Points on a hilly landscape, in no order, each with its height.
From any point a ball rolls to the lowest of the 2 points nearest to it. It stops when none of these is lower. Distance is the straight distance between rows; heights are no part of it.
<254> (h 3.88): -14,4,-1,10,-18,4,-3,11,-1,-22,-21,-1,12,-2,12,6,-5,29,-11,-6,-13,15,-2,7,-4,20,4,17,9,9,44,-2,-28,5,9,-4,-23,-15
<309> (h 3.71): -10,-3,36,-8,-3,-13,20,-1,18,2,12,9,18,6,0,25,8,2,6,-16,12,11,14,-28,4,-2,-6,31,14,-19,-17,-2,-31,-3,-17,-2,14,-13
<1055> (h 5.01): 19,39,3,0,-12,9,10,10,-17,-16,-5,11,-14,-8,7,-8,-21,43,6,-22,8,-13,15,-15,5,-8,16,-26,-1,-2,7,15,-7,1,7,11,2,3
<83> (h 4.93): 31,1,17,0,-10,1,1,3,17,7,7,-18,-13,-8,3,0,17,4,10,8,25,-23,-4,-17,-11,-11,-1,-11,-8,5,-2,-8,33,-25,16,-11,-12,5
<771> (h 3.26): -21,26,18,11,-4,10,0,4,-18,-14,6,-14,8,2,12,-2,9,7,23,-16,-13,-7,7,5,29,12,2,16,15,-14,4,-4,-50,5,-8,8,-11,3
<1481> (h 5.74): -19,-5,-6,-12,-5,22,-4,-13,-4,0,4,-6,2,8,1,-1,5,-8,-1,15,-12,-21,-19,40,-3,-14,-17,21,-13,25,2,8,5,-4,1,3,-1,-2
<197> (h 5.37): 4,-6,-13,4,-20,-1,-4,14,-11,-25,-17,9,-7,4,8,-12,-35,22,-5,-5,-10,-7,-10,6,-9,-7,16,-12,-5,-9,34,8,-5,5,0,11,-2,0
<1313> (h 4.82): 10,42,16,-17,12,-3,7,-8,-2,4,8,18,-13,-18,6,-3,5,20,14,-14,11,-6,33,-15,7,-2,6,-7,1,1,-33,5,-8,15,-4,5,6,4
<205> (h 5.29): 9,-3,-5,-5,-1,11,-1,-9,0,17,13,-18,-6,-2,-2,-5,17,-31,3,11,12,-22,-17,19,-10,0,-15,-17,-12,26,-4,-3,29,-6,6,-9,-3,-1
<1014> (h 6.07): -2,-10,-1,-13,-23,-5,0,-9,7,-18,-13,16,3,-3,4,-4,-13,10,-8,-17,-16,-8,-22,25,-26,-16,1,27,-10,6,15,2,-6,1,-9,5,18,-9
<783> (h 6.37): -17,-4,-5,-18,23,-9,11,-12,15,17,3,33,8,-8,-16,19,12,-4,-17,9,-1,34,21,-19,-8,12,-3,10,13,7,-30,8,-6,22,-13,0,27,0
<765> (h 5.14): -4,-11,-5,-2,1,-2,0,-4,-4,2,-1,1,3,5,1,1,-5,-5,-2,5,0,3,-9,-4,6,-1,0,2,7,-14,-11,-4,-10,-1,-9,8,7,3
<528> (h 3.58): -9,18,2,-13,-2,15,-8,-12,-8,-15,-5,-3,-6,-10,17,-10,10,15,5,4,-20,-20,1,28,8,-6,0,19,-6,17,6,-1,-8,-6,15,1,-17,11
<1323> (h 5.54): -21,36,13,-29,9,0,12,-24,2,-5,6,22,-2,-10,6,10,21,15,14,-14,-14,-6,12,16,-5,-11,1,34,-12,12,-31,4,-18,21,-10,-5,6,12
<116> (h 4.69): -7,-24,-21,19,17,-16,-4,15,6,5,-22,-3,11,1,-8,12,0,7,-12,14,-13,29,8,-19,10,33,-1,-3,11,-11,16,-6,-6,2,15,-5,-17,0
<921> (h 3.77): 4,-31,-27,29,11,-19,9,15,-8,12,-11,-8,-6,13,-18,-7,-11,-12,-10,11,11,21,-3,1,-12,11,-7,-25,-18,1,5,7,37,-14,3,-5,-7,-3
<606> (h 3.84): 16,-28,-4,26,4,-10,-3,21,7,2,-15,-16,0,10,-4,1,-13,-9,10,7,2,6,-10,-20,18,5,10,-21,12,-37,22,-16,2,-11,8,-5,-14,-2
<813> (h 6.52): -22,7,-16,-7,31,8,-7,-12,-20,11,8,10,5,-3,-10,7,16,-8,-7,22,-8,23,15,10,17,9,-9,-5,9,2,-31,0,-10,18,-8,3,11,15
<306> (h 3.67): -2,19,8,-20,-5,3,-2,-17,13,2,1,2,-5,-28,11,-3,15,7,6,-5,-14,-23,0,18,-6,2,3,22,-1,19,3,-5,3,8,16,-10,-11,0
<841> (h 3.46): -6,-11,28,-7,-5,-16,8,2,30,11,7,3,23,0,-4,19,8,-6,-5,-11,17,21,12,-37,-4,14,-4,23,18,-7,-6,-4,-21,14,-5,-14,12,-26
<1087> (h 0.83): 0,0,15,-3,-15,-17,16,-5,8,-2,16,5,12,8,-7,-10,-19,-9,-8,-30,26,3,-6,0,-24,-11,-9,9,-16,9,-1,15,-1,8,-31,9,34,-27
<409> (h 2.16): -9,-48,-34,16,21,-22,4,6,13,10,-12,16,13,10,-22,11,-11,-14,-9,9,-14,36,-4,-6,-6,13,-6,-2,6,-19,2,-8,10,-1,-6,-5,7,2
<928> (h 5.46): -5,-18,-24,13,2,-6,-8,13,11,-1,-11,-21,5,0,-7,5,6,3,-18,17,-1,2,-1,14,-22,18,-14,-5,-16,39,31,11,17,1,21,-11,-23,-10
<1479> (h 5.53): -36,21,-4,3,16,16,1,-9,-37,-7,5,11,8,19,-3,5,3,6,-1,7,-7,12,7,34,3,-8,-15,-2,-4,18,-17,16,-27,22,-29,12,17,4
<1225> (h 4.04): -9,13,12,-1,-20,5,8,8,9,-19,-12,-3,8,-3,13,-1,3,32,2,-9,5,-5,0,11,-19,7,0,25,-10,20,32,5,-14,0,4,-5,-21,-23
<960> (h 2.03): 9,-36,-18,4,-8,-5,-1,11,1,-13,-19,31,1,23,-9,-5,-34,0,0,2,0,14,-7,4,-6,-17,8,-7,-15,-30,3,-2,9,-15,-13,13,7,11
<1095> (h 6.12): 7,0,-11,-24,4,-15,10,-5,20,-4,-18,40,-6,-21,-11,16,-1,24,-19,0,-15,19,30,-22,-17,4,8,-3,7,3,-18,0,-3,14,11,0,10,10
<1268> (h 5.20): 7,-4,6,-13,-9,6,-5,7,1,-13,-14,11,-5,-3,10,5,6,27,8,14,-5,-4,-1,-3,2,-12,4,16,-2,-14,-5,-8,-1,-24,8,3,-10,17
<492> (h 3.21): 16,-19,-25,16,6,-20,4,10,5,5,-8,-7,-7,-7,-23,-13,-14,-5,-15,-5,11,17,7,-4,-30,5,-3,-34,-22,10,8,9,39,1,5,-3,4,-12
<1467> (h 1.18): 4,4,30,-7,-5,-4,3,-8,13,14,25,-22,10,-2,11,-3,25,-20,25,-14,1,-28,-21,-5,14,-9,0,36,3,-10,-8,-16,-8,-17,-1,-9,1,-8
<452> (h 4.52): 11,9,8,8,-2,-13,12,15,10,-2,0,-1,8,13,-4,-1,3,13,-1,-3,51,13,26,-35,-9,1,-9,-14,-13,11,-5,9,9,-15,-2,-4,-5,-20
<533> (h 1.31): 1,6,16,-14,-11,-13,7,-19,24,3,25,2,7,-7,-3,-12,-1,-18,-1,-28,7,-16,-16,8,-24,-19,-8,30,-15,10,-10,3,3,6,-17,4,33,-13
<235> (h 5.68): -5,21,10,-6,9,24,1,-4,-13,-5,6,-1,-5,20,6,-4,13,19,19,20,21,-9,3,4,11,-15,-12,9,-19,4,-30,4,2,-19,-8,3,-13,7
<977> (h 3.42): -4,23,2,4,-12,12,-7,-3,-26,-22,9,-17,-5,5,18,-19,-5,-1,21,-12,-22,-26,-14,16,21,-15,9,4,2,-17,0,-1,-27,-12,-7,17,-5,14
<856> (h 1.61): -3,30,29,-10,4,2,-3,-8,7,11,13,-24,5,-18,14,1,30,-6,22,-16,-7,-17,0,-3,23,6,3,30,10,-6,0,-11,-24,4,6,-11,-13,-12
<496> (h 4.10): 2,21,34,-10,-17,-18,19,1,19,-5,12,8,9,5,7,4,-1,12,10,-31,26,-13,10,-16,-11,-13,-5,21,-10,1,-7,3,-10,-10,-16,6,14,-16
<1199> (h 4.29): 10,-21,-16,28,23,-17,0,22,2,11,-19,-4,-1,-3,-10,9,-5,8,-4,8,-9,20,10,-31,27,21,10,-28,17,-30,7,-13,6,-7,11,-7,-14,9
<225> (h 5.81): -27,5,11,-22,-5,20,2,-21,7,0,7,6,4,7,0,8,17,6,3,8,-11,-20,-14,29,-10,-20,-20,51,-17,24,-13,3,9,-4,-6,-4,-10,-3
<81> (h 5.56): -27,25,4,-7,14,15,18,-4,-23,-7,2,22,-1,25,-4,14,7,30,12,8,5,12,20,14,-2,-19,-14,4,-12,11,-34,8,-19,14,-35,11,8,5
<592> (h 5.88): -15,-5,0,-27,-9,18,1,-15,8,-12,-2,22,-2,14,1,12,15,22,0,17,-2,-12,-3,24,-20,-31,-13,41,-25,22,-24,8,21,-15,-7,-1,-2,12
<240> (h 3.73): -1,-34,-4,-9,2,9,10,0,21,14,17,-1,2,4,-11,14,32,-24,-4,26,4,-19,-12,7,-18,-8,-13,2,-8,20,-23,2,46,-16,-1,-24,-4,9
<1173> (h 2.67): 21,6,16,11,-2,-10,1,9,25,9,1,-31,-2,-16,3,5,23,-4,3,1,22,-7,7,-24,-5,19,-7,-8,0,17,17,-5,13,-1,20,-22,-18,-19
<247> (h 3.91): -18,8,35,-15,-4,-12,13,-8,22,9,19,10,19,12,-9,17,8,-1,1,-13,24,2,9,-16,-10,-15,-11,35,-3,3,-19,4,-12,3,-26,-2,23,-16
<1385> (h 5.60): -16,28,16,-13,6,13,13,-7,-10,-10,3,14,-2,26,0,9,5,25,16,4,16,-6,9,10,-2,-27,-9,22,-26,14,-33,9,-5,-6,-27,7,-3,6
<1102> (h 2.86): -20,-42,-12,-5,11,-8,-2,-9,15,13,-2,13,17,17,-21,20,-3,-16,-21,20,-9,28,-10,-8,-10,-2,-13,20,7,-4,-6,-8,6,6,-18,-5,13,-5
<922> (h 4.27): -3,-26,-28,21,7,2,0,9,-17,8,-2,-15,1,27,-18,-11,-13,-28,1,11,8,9,-14,18,-2,-9,-6,-27,-18,-6,8,4,25,-14,-8,6,-6,1
<1003> (h 5.41): -10,6,0,-14,9,19,-1,-22,-2,22,19,-5,-3,1,2,-2,16,-33,4,15,1,-15,-14,25,5,-7,-10,4,-3,12,-28,0,19,-3,-9,-6,17,4
<651> (h 3.50): -13,5,4,-13,3,11,-12,-18,-4,-2,-5,8,-5,-22,9,4,18,7,1,14,-42,-5,4,11,17,-3,10,14,15,-7,-13,-19,-14,2,16,-8,-5,29
<419> (h 5.15): 5,0,-14,22,-4,11,-5,15,-20,-5,-4,-30,2,24,6,-10,-1,-6,3,14,18,-10,-14,6,9,-2,-7,-23,-14,6,22,0,13,-24,8,5,-26,4
<1475> (h 4.97): 13,30,0,9,-9,3,3,9,-15,-3,0,2,-9,-11,6,-7,-21,18,2,-20,11,-2,19,-23,11,15,16,-33,12,-3,18,16,-10,17,13,3,2,-11
<347> (h 3.96): 8,10,15,3,-10,-11,-8,-10,4,7,20,-32,0,-9,10,-13,-8,-41,15,-26,-9,-29,-31,11,3,0,6,8,5,-7,23,-7,-11,9,2,3,8,-14
<601> (h 1.63): 0,-5,21,-16,-7,-5,5,-22,25,15,23,-12,9,-10,2,0,21,-29,11,-13,-1,-22,-20,3,-11,-7,-9,40,0,7,-11,-4,8,-5,-6,-13,11,-12
<936> (h 3.39): 6,-17,-15,28,-5,2,-7,14,-20,-4,-5,-13,-3,19,-1,-16,-31,-15,14,4,4,1,-13,1,14,-5,14,-32,0,-27,28,-7,7,-9,2,10,-11,2
<127> (h 4.81): -16,-6,1,2,15,5,-6,-5,-15,25,27,-11,5,15,-5,-2,-7,-52,0,-9,7,9,-26,17,15,5,-7,3,9,-7,-2,-6,-1,16,-22,12,24,-12
<85> (h 6.61): -23,-1,-26,22,22,22,-9,-1,-34,-6,1,-10,0,23,-2,-9,-2,-9,-9,23,-12,13,4,19,24,4,-6,-21,3,1,-10,4,-14,0,-7,10,-7,22
<1210> (h 4.89): 6,-14,33,-9,-13,4,4,-3,19,-5,8,-5,8,-3,10,7,25,12,11,8,2,-14,-5,-3,-12,-7,-4,39,-7,4,-3,-9,13,-25,11,-15,-18,1
<602> (h 5.85): 14,-20,-33,0,2,-22,-6,4,17,-6,-17,4,-10,-21,-14,-6,-17,15,-28,6,-19,11,1,7,-30,7,9,-17,-10,14,29,3,29,14,22,-10,-1,-1
<415> (h 5.06): 14,22,-5,-7,-7,10,-1,1,-22,-16,-9,14,-20,-5,6,-13,-19,22,4,0,-3,-18,3,1,6,-21,16,-16,-3,-11,-11,5,2,-8,0,13,10,17
<1277> (h 4.71): 23,-8,34,-12,-26,-5,-1,-3,28,-7,8,-11,1,-19,11,-3,6,3,9,-18,-11,-25,-17,-7,-15,-20,6,39,-4,-11,11,-19,5,-18,12,-11,-3,-2
<806> (h 6.21): 1,6,-14,-5,13,-19,13,0,6,5,-19,32,2,-15,-18,10,-3,20,-19,-7,6,32,35,-29,-12,19,-2,-18,3,8,-13,15,-7,18,0,4,9,-5
<108> (h 4.77): 27,-2,14,10,-1,-6,7,6,6,13,10,-3,-8,6,-2,-4,18,1,12,10,33,-10,9,-34,7,-12,3,-20,-1,-11,-19,-11,27,-35,4,-9,-7,15
<1033> (h 4.28): 12,6,19,3,-19,-13,13,11,5,-12,1,6,7,12,0,-6,-13,19,5,-21,48,-4,18,-24,-21,-9,-6,-6,-17,5,0,13,2,-13,-16,7,10,-18
<1331> (h 5.69): 6,-23,-38,17,-2,-12,-6,7,9,1,-18,-19,-7,-12,-16,-4,-10,-6,-22,9,-15,4,-5,16,-22,21,-4,-31,-12,24,37,6,26,6,24,-11,-17,-3
<1157> (h 5.24): 5,-13,-32,8,-7,-7,-1,12,-9,-17,-24,20,-7,2,-9,-12,-38,22,-15,-6,-6,17,7,-9,-14,7,10,-26,-12,-5,21,14,3,7,2,15,-4,0
<746> (h 3.69): 14,9,10,-7,-1,2,-8,-4,5,3,5,-13,-8,-17,6,-8,-12,-3,6,-8,-23,-26,-20,2,17,-8,20,-1,12,-14,8,-18,-2,0,18,-6,3,16
<669> (h 5.89): 2,-1,-10,-2,1,15,-3,-7,-28,-4,2,14,-10,17,3,-16,-5,-2,6,15,-1,-7,-6,13,8,-24,-2,-5,-15,-11,-36,-2,10,-21,-15,18,11,22
<1093> (h 4.08): 5,20,15,-1,-1,-13,-6,-7,13,19,21,-31,5,-21,7,-6,2,-38,2,-27,-5,-12,-15,10,-4,20,-4,6,6,16,22,-2,-8,26,3,-7,14,-25
<148> (h 5.49): -14,21,4,-21,15,6,0,-27,-2,12,21,10,-1,-6,5,2,19,-11,12,1,-10,-13,0,20,9,-8,-5,23,-2,7,-38,5,-2,8,-16,2,21,9
<314> (h 2.44): 13,-30,-13,11,-5,-34,4,7,18,0,-8,11,5,1,-22,-4,-26,-2,-19,-16,16,30,14,-23,-28,4,1,-22,-11,-4,10,10,17,5,-8,1,17,-12
<828> (h 4.56): 26,2,33,1,-20,-13,3,5,14,-9,13,-14,1,-5,11,-12,-6,5,11,-18,14,-23,-12,-16,-7,-13,6,9,-3,-10,12,-7,0,-16,2,-3,6,-14
<1235> (h 3.45): -5,-31,-5,-13,-1,-1,3,-16,17,15,15,3,8,4,-13,6,11,-28,-10,11,-1,-4,-20,12,-21,-9,-13,12,-6,15,-14,0,28,1,-9,-10,19,-7
<208> (h 3.27): -12,-6,-2,2,6,1,-10,4,-14,-7,-5,17,0,-5,8,9,-9,11,-2,-2,-32,15,8,-3,22,10,12,-4,27,-28,-5,-7,-39,19,2,13,8,18
<521> (h 5.61): -15,5,-19,-19,9,7,-7,-22,-9,2,-3,26,-8,-8,1,-5,3,0,-10,12,-19,2,2,27,-9,-3,-4,7,-2,20,-20,5,-1,13,-4,5,18,16
<353> (h 5.35): 5,-7,-28,10,-7,7,-8,10,-18,-17,-16,-4,-4,15,7,-14,-15,14,-3,17,0,-1,-8,13,-5,-3,0,-14,-14,4,24,4,9,-17,7,10,-19,5
<915> (h 6.76): 3,-4,-29,17,25,-5,-7,-2,-12,19,-9,-4,-16,-12,-10,-1,4,-22,-7,13,-18,3,-1,4,21,13,9,-33,12,-6,-3,-11,20,-6,18,-3,-12,26
<421> (h 2.27): 10,23,10,2,8,7,-3,0,7,12,2,-16,-4,-12,8,-1,21,-3,11,3,17,-6,7,-16,14,13,0,-5,5,6,-3,-9,-3,-1,12,-9,-10,-9
<1269> (h 3.17): -16,-34,6,-18,-1,-8,6,-15,22,7,6,16,14,7,-8,14,-1,-17,-15,3,-14,11,-22,2,-17,-5,-6,35,7,-1,-8,-5,-3,8,-11,-7,21,-10
<239> (h 4.45): 30,14,33,4,-18,-5,7,19,4,-8,2,-10,1,-3,9,-5,-16,22,12,-24,19,-18,3,-36,9,-11,11,-2,4,-24,9,-1,-9,-13,7,2,1,-5
<325> (h 5.12): 26,-19,-1,-6,-7,-4,0,3,21,9,7,-18,-10,-15,-11,3,22,-15,-5,10,9,-20,-3,2,-25,-1,-8,-19,-11,21,3,-3,39,-15,16,-21,-9,4
<774> (h 4.92): -18,4,-2,-2,8,0,-6,-13,-9,8,18,-8,9,-4,5,-5,-6,-36,-7,-16,-15,3,-20,25,13,15,-3,14,15,5,10,5,-16,24,-11,11,18,-12
<997> (h 4.98): -15,2,-16,13,19,-2,-7,5,6,7,-19,-11,7,-13,3,12,19,4,-19,12,-12,20,16,-8,18,39,0,-4,20,12,19,-3,-12,13,18,-12,-24,-4
<1084> (h 3.60): -9,10,7,1,7,6,-14,-17,-3,2,3,-9,-6,-20,12,-8,2,-10,-5,0,-35,-17,-10,20,21,5,14,7,23,-1,8,-18,-17,10,23,-6,-7,23
<1069> (h 5.40): -26,-7,-13,10,2,9,2,11,-12,-10,-13,7,16,22,-3,14,-6,21,-9,10,-1,20,-1,5,-1,7,-8,8,2,0,15,13,-26,5,-14,8,-6,-14
<1177> (h 4.32): 25,9,22,2,-13,-2,-4,24,14,-16,-12,-9,-2,-15,10,2,-6,42,5,-5,12,-8,9,-39,-2,-1,17,-1,8,-14,27,-6,-6,-10,25,-5,-18,-7
<1397> (h 6.44): -16,3,-12,-6,23,-3,2,-8,6,17,-5,10,9,-4,-15,14,18,-2,-11,15,1,21,17,-17,3,17,-7,-1,8,8,-16,6,1,12,-3,-7,3,-4
<245> (h 4.09): 10,-54,3,-6,-6,4,5,8,23,-5,7,-1,3,8,-7,15,20,-20,1,22,-6,-17,-20,2,-18,-9,-5,15,2,-5,-1,-7,41,-28,6,-24,-8,18
<994> (h 2.85): 20,-32,-14,16,-5,-5,-5,21,-2,-17,-17,0,-7,21,-6,-7,-31,7,10,10,7,7,-9,-4,-5,-19,9,-21,-12,-31,25,-7,19,-22,3,10,-12,8
<1298> (h 4.87): 12,24,14,-17,-6,-16,17,-4,14,1,-2,30,-9,-11,-5,-1,-10,22,-7,-21,23,5,33,-30,-12,-2,3,-14,-4,9,-23,12,0,17,-4,7,16,-2
<501> (h 6.15): 5,-19,6,-13,-19,-15,7,1,15,-14,-9,29,2,-3,2,-1,-28,4,-8,-22,-7,2,-12,5,-19,-16,11,15,-2,-18,4,1,-9,6,-15,9,26,-4
<41> (h 3.18): -19,8,9,15,4,7,3,10,-30,-17,9,9,3,7,8,13,-1,15,13,-12,-21,7,5,4,24,5,2,0,20,-26,-9,-3,-58,17,-13,18,6,14
<784> (h 4.18): 10,19,24,-7,-16,-1,8,12,8,-21,-19,6,2,-7,17,7,-1,50,8,-11,10,-5,13,-11,-9,-2,11,14,-4,1,20,-3,-10,-11,10,-5,-24,-9
<1254> (h 5.57): -20,36,-7,-13,14,7,-3,-22,-11,-7,2,13,-7,-12,7,-6,11,11,1,-5,-21,-5,13,30,3,6,2,9,-3,24,-16,9,-17,27,2,2,5,12
<1265> (h 6.29): 0,2,6,-8,10,-16,13,-2,13,16,3,27,5,-9,-14,17,3,4,-11,-13,15,33,31,-40,-5,15,-4,-8,13,-8,-27,6,-16,18,-3,5,18,-2
<195> (h 5.25): -13,-9,-25,19,-4,-3,5,20,-11,-17,-23,8,16,14,-3,13,-13,22,-15,-1,-5,33,10,-15,4,25,-1,-11,12,-7,25,15,-26,10,-6,6,-11,-9
<1120> (h 7.00): -11,-6,11,4,2,15,-9,3,-8,-4,1,-11,6,8,13,6,17,1,10,17,-16,-4,-5,6,31,1,2,17,18,-23,-6,-24,-27,-16,3,-3,-15,17
<279> (h 3.75): -13,12,0,20,-22,5,-8,7,-10,-20,-11,-19,3,4,18,-10,-15,6,-7,-8,-16,-1,-7,12,8,11,8,5,17,7,47,6,-29,8,7,-2,-20,-7
<90> (h 4.49): -7,5,-24,8,10,-2,-2,3,-24,21,4,2,-8,-1,-13,-18,-20,-38,-9,-11,4,26,-2,8,-1,13,3,-36,1,-2,6,9,18,28,-8,15,12,-5
<1197> (h 3.49): -13,12,-7,0,-4,20,-10,-10,-23,-21,-1,3,-5,10,14,-13,2,6,6,6,-26,-17,-10,34,15,-13,1,15,-2,-1,-6,0,-16,-12,-2,14,-4,25
<546> (h 5.02): -14,-15,-9,7,10,-2,-10,3,-6,1,-1,-3,9,4,5,5,-11,-25,-7,-2,-9,18,-14,8,13,19,3,4,20,-10,14,-1,-22,24,-11,6,6,-13
<166> (h 4.62): -3,9,-5,6,10,7,-7,2,-31,14,17,6,-9,0,1,-13,-22,-31,1,-16,3,13,3,5,21,9,10,-27,17,-18,-6,5,-8,20,-11,21,16,3
<631> (h 5.97): 14,-25,-14,-15,-9,-19,-4,-4,32,-6,-17,21,-8,-28,-11,-3,-22,10,-26,-5,-26,8,-1,0,-32,2,13,-2,-2,5,17,-3,18,23,14,-6,17,-2
<697> (h 6.57): -22,-6,-16,1,21,17,-12,-11,-25,5,7,2,0,6,0,-1,5,-20,-7,15,-21,9,-4,28,24,7,1,1,12,-5,-17,-5,-9,7,-9,12,9,18
<763> (h 6.69): -4,-3,-34,13,18,9,-7,1,-28,3,-12,-1,-14,8,-8,-10,-8,-10,-6,20,-14,6,1,11,19,0,7,-33,-4,-7,-10,-2,16,-14,6,7,-15,32
<1400> (h 4.94): -1,22,-11,18,5,16,-2,7,-21,14,-1,-36,-7,13,-4,-11,11,-19,1,11,24,-11,3,11,8,9,-14,-32,-14,29,8,9,17,-10,10,-2,-21,-3
<405> (h 3.82): 22,-9,8,6,-15,6,-8,0,3,1,13,-32,-11,-5,7,-10,-13,-27,16,-6,-3,-30,-32,12,5,-10,10,-11,2,-9,21,-18,6,-9,15,-6,0,1
<342> (h 4.72): -4,36,2,12,10,9,-2,6,-32,10,15,-5,-5,-3,3,-8,0,-9,7,-12,14,11,21,-10,21,15,4,-27,10,-7,-12,12,-17,16,-11,14,5,-4
<1247> (h 4.99): 9,-6,-17,19,-2,-13,7,19,-9,-12,-22,15,5,11,-5,-1,-16,26,-4,-6,12,22,20,-31,-2,13,0,-24,0,-13,7,13,-5,-9,-3,9,-8,-3
<390> (h 4.78): -1,44,13,-2,12,4,3,-2,-20,4,9,5,-11,-12,7,-2,13,14,20,-12,-1,0,35,-8,25,14,8,-17,14,1,-23,2,-23,26,1,4,0,3
<372> (h 6.01): 5,3,-12,-12,-22,5,-1,-8,-10,-21,-7,18,-7,5,8,-15,-19,4,1,-15,-12,-22,-25,38,-21,-32,3,15,-24,5,1,9,5,-8,-9,16,15,4
<165> (h 3.34): -5,32,12,7,-7,10,-1,1,-19,-12,6,-22,1,9,19,-11,2,2,23,-9,7,-17,0,9,25,-2,-1,7,3,-2,6,7,-27,-7,-10,9,-10,-7
<593> (h 5.10): -5,-14,14,-11,-4,10,1,4,15,-4,-11,8,8,15,5,19,25,26,5,27,4,5,9,-8,-5,-6,-6,35,-3,-5,-12,-7,6,-27,8,-9,-23,13
<963> (h 5.50): -38,12,-5,20,8,18,-2,2,-31,-5,2,-6,12,26,-5,13,-2,8,-2,8,-1,18,5,17,14,2,-13,-4,8,13,7,16,-30,22,-29,9,5,-9
<757> (h 4.90): 6,25,10,13,2,-8,4,16,-3,0,-9,-2,3,-13,-1,9,-2,18,0,-17,20,17,30,-40,8,29,4,-22,13,1,12,15,-17,22,6,-2,-9,-26
<929> (h 6.85): 7,-13,-11,6,16,12,-10,-1,-1,11,0,-3,-14,-5,-2,6,12,-14,9,22,-24,-11,-8,3,28,-1,14,-17,24,-22,-13,-25,11,-20,12,-10,-16,35
<109> (h 3.64): -3,5,-10,26,-19,6,-8,11,-15,-12,3,-29,-1,17,12,-15,-33,-16,7,-1,-7,-9,-19,15,16,9,14,-17,10,-12,44,-1,-16,3,2,6,-9,-2
<1487> (h 1.95): 2,21,26,6,12,2,-4,3,3,20,13,-24,6,-7,9,5,20,-22,15,-7,12,-3,4,-15,28,19,0,6,22,-5,-9,-6,-17,12,-1,-6,0,-17
<906> (h 1.10): 0,-40,-25,16,3,-16,1,11,2,3,-13,22,5,16,-22,-4,-31,-17,1,-1,0,30,-1,4,1,-1,5,-19,-3,-33,5,0,12,1,-10,11,9,-1
<1152> (h 5.67): -3,-10,-27,-20,-2,19,-6,-17,-6,-6,-11,12,-6,-3,0,-6,3,4,-12,19,-15,-11,-9,35,-16,-10,-8,7,-18,28,-9,8,22,-3,7,3,-3,14
<445> (h 4.35): 12,15,-5,-1,11,-8,-2,-7,-9,27,11,-2,-12,-23,-6,-13,-11,-29,-9,-21,6,12,6,-4,-4,13,5,-33,6,7,0,7,14,28,5,8,20,-10
<577> (h 5.94): 3,11,2,-30,-7,17,-1,-21,3,-7,8,20,-14,2,11,1,15,9,14,11,-10,-19,-3,16,-4,-28,-3,28,-20,11,-40,2,19,-19,-3,1,3,25
<508> (h 3.38): -9,0,-15,-13,10,1,-8,-5,-6,-8,-17,25,-9,-18,3,5,1,20,-9,11,-35,10,15,6,8,7,14,-1,18,-10,-10,-10,-20,14,12,3,1,23
<1056> (h 4.60): 26,4,18,1,-4,-8,3,6,8,3,4,5,-3,-2,3,-5,-5,8,2,-2,19,0,9,-34,6,-10,9,-14,4,-20,-11,-11,10,-20,3,-1,6,5
<1104> (h 4.80): 0,33,-4,16,3,11,-2,1,-22,14,7,-28,-3,5,8,-13,0,-25,3,-1,18,-5,5,1,18,17,1,-30,5,17,5,3,-3,10,1,5,-9,-7
<173> (h 4.59): -9,-15,-13,11,9,4,-3,-3,-17,22,13,-12,4,24,-14,-8,-12,-48,-8,3,19,12,-19,22,0,-8,-9,-18,-9,-1,-1,2,20,3,-22,11,13,-12
<1060> (h 4.85): -16,-21,1,-1,6,13,-4,4,22,10,-8,-10,13,-6,-6,25,36,6,-10,26,-6,2,-1,0,-7,14,-18,26,1,28,13,-7,18,-6,24,-25,-34,-6
<745> (h 4.50): 4,-40,0,2,-1,7,-3,9,25,4,-5,-9,3,-11,-2,17,30,0,-3,23,-11,-6,-15,-3,-7,7,-10,14,6,3,11,-14,24,-24,22,-25,-30,8
<417> (h 3.81): 21,4,8,-13,-13,5,-6,-1,22,-3,-2,-15,-9,-26,7,-5,8,8,-2,2,-4,-28,-6,14,-25,-6,2,7,-11,27,20,-1,24,1,29,-14,-14,-5
<1381> (h 5.11): 8,28,11,-9,-9,10,-1,0,-12,-24,-7,16,-13,-6,16,-1,-2,35,13,-7,-10,-17,5,5,6,-23,8,13,-7,-12,-9,-5,-13,-12,5,9,-4,15
<144> (h 6.92): 9,-21,11,0,1,9,-4,5,0,1,-3,0,-10,3,9,7,9,-1,11,20,-16,-8,-16,-11,24,-5,12,8,19,-37,-12,-28,1,-28,6,-7,-11,27
<1320> (h 5.96): 15,0,-11,-3,-14,11,-7,-7,-16,-11,-3,7,-14,14,8,-15,-19,-6,6,3,0,-19,-18,27,-5,-28,4,-5,-23,0,-10,3,17,-22,-6,18,8,10
<96> (h 5.18): -7,-18,-11,5,14,-4,-1,10,22,12,-3,-24,6,-5,-16,18,27,-7,-14,20,6,3,1,2,-19,18,-22,-2,-9,37,16,6,33,2,19,-28,-22,-13
<1256> (h 4.23): 14,9,10,8,0,-12,-5,3,6,20,14,-15,0,-19,0,-3,-9,-32,-5,-19,10,1,-1,-16,0,23,8,-16,14,2,16,3,-1,26,4,-2,16,-22
<829> (h 3.97): 41,6,18,-13,-15,-8,-5,-1,29,5,12,-32,-13,-24,0,-9,6,2,0,-12,11,-24,-9,-2,-30,-9,4,-16,-12,18,23,-3,27,1,22,-17,4,-11
<514> (h 3.10): 11,-11,13,0,-1,-19,2,3,26,10,2,-9,13,-5,-4,7,11,-6,-8,-1,22,11,6,-26,-9,10,-3,1,6,4,2,-2,7,6,2,-15,2,-22
<1389> (h 5.79): -5,0,-9,1,16,18,-2,2,-20,-2,3,1,3,22,-9,6,10,11,6,26,8,10,12,-5,16,-10,-9,-5,-6,-13,-30,-3,0,-20,-12,10,-6,17
<494> (h 4.76): 11,4,9,14,-4,-9,9,16,-3,-5,-8,2,7,11,-5,6,-2,20,1,-12,35,15,29,-49,4,18,-5,-19,6,-11,7,12,-14,-3,-3,3,-8,-21
<1010> (h 6.05): 12,-10,-9,-26,-7,-10,2,-16,21,-5,-11,37,-12,-23,-5,-1,-12,11,-19,1,-14,4,-1,-5,-21,-10,10,5,-3,1,-11,1,13,9,7,2,20,12
<1151> (h 1.56): 20,-13,14,6,-18,-26,6,8,15,-3,10,0,6,-3,-8,-12,-22,-9,-8,-30,29,11,3,-21,-26,-1,1,-18,-10,-1,13,12,4,9,-15,0,23,-31
<171> (h 5.33): -8,-9,19,1,9,6,2,0,3,13,13,-13,16,18,0,10,14,-13,9,16,17,7,-7,-14,14,-5,-11,15,8,-10,-14,-3,-6,-12,-15,-9,7,-10

For each start below, name the point where the ball stops.
<546> -> <1087>
<390> -> <41>
<697> -> <906>
<1060> -> <906>
<309> -> <1467>
<353> -> <41>
<417> -> <41>
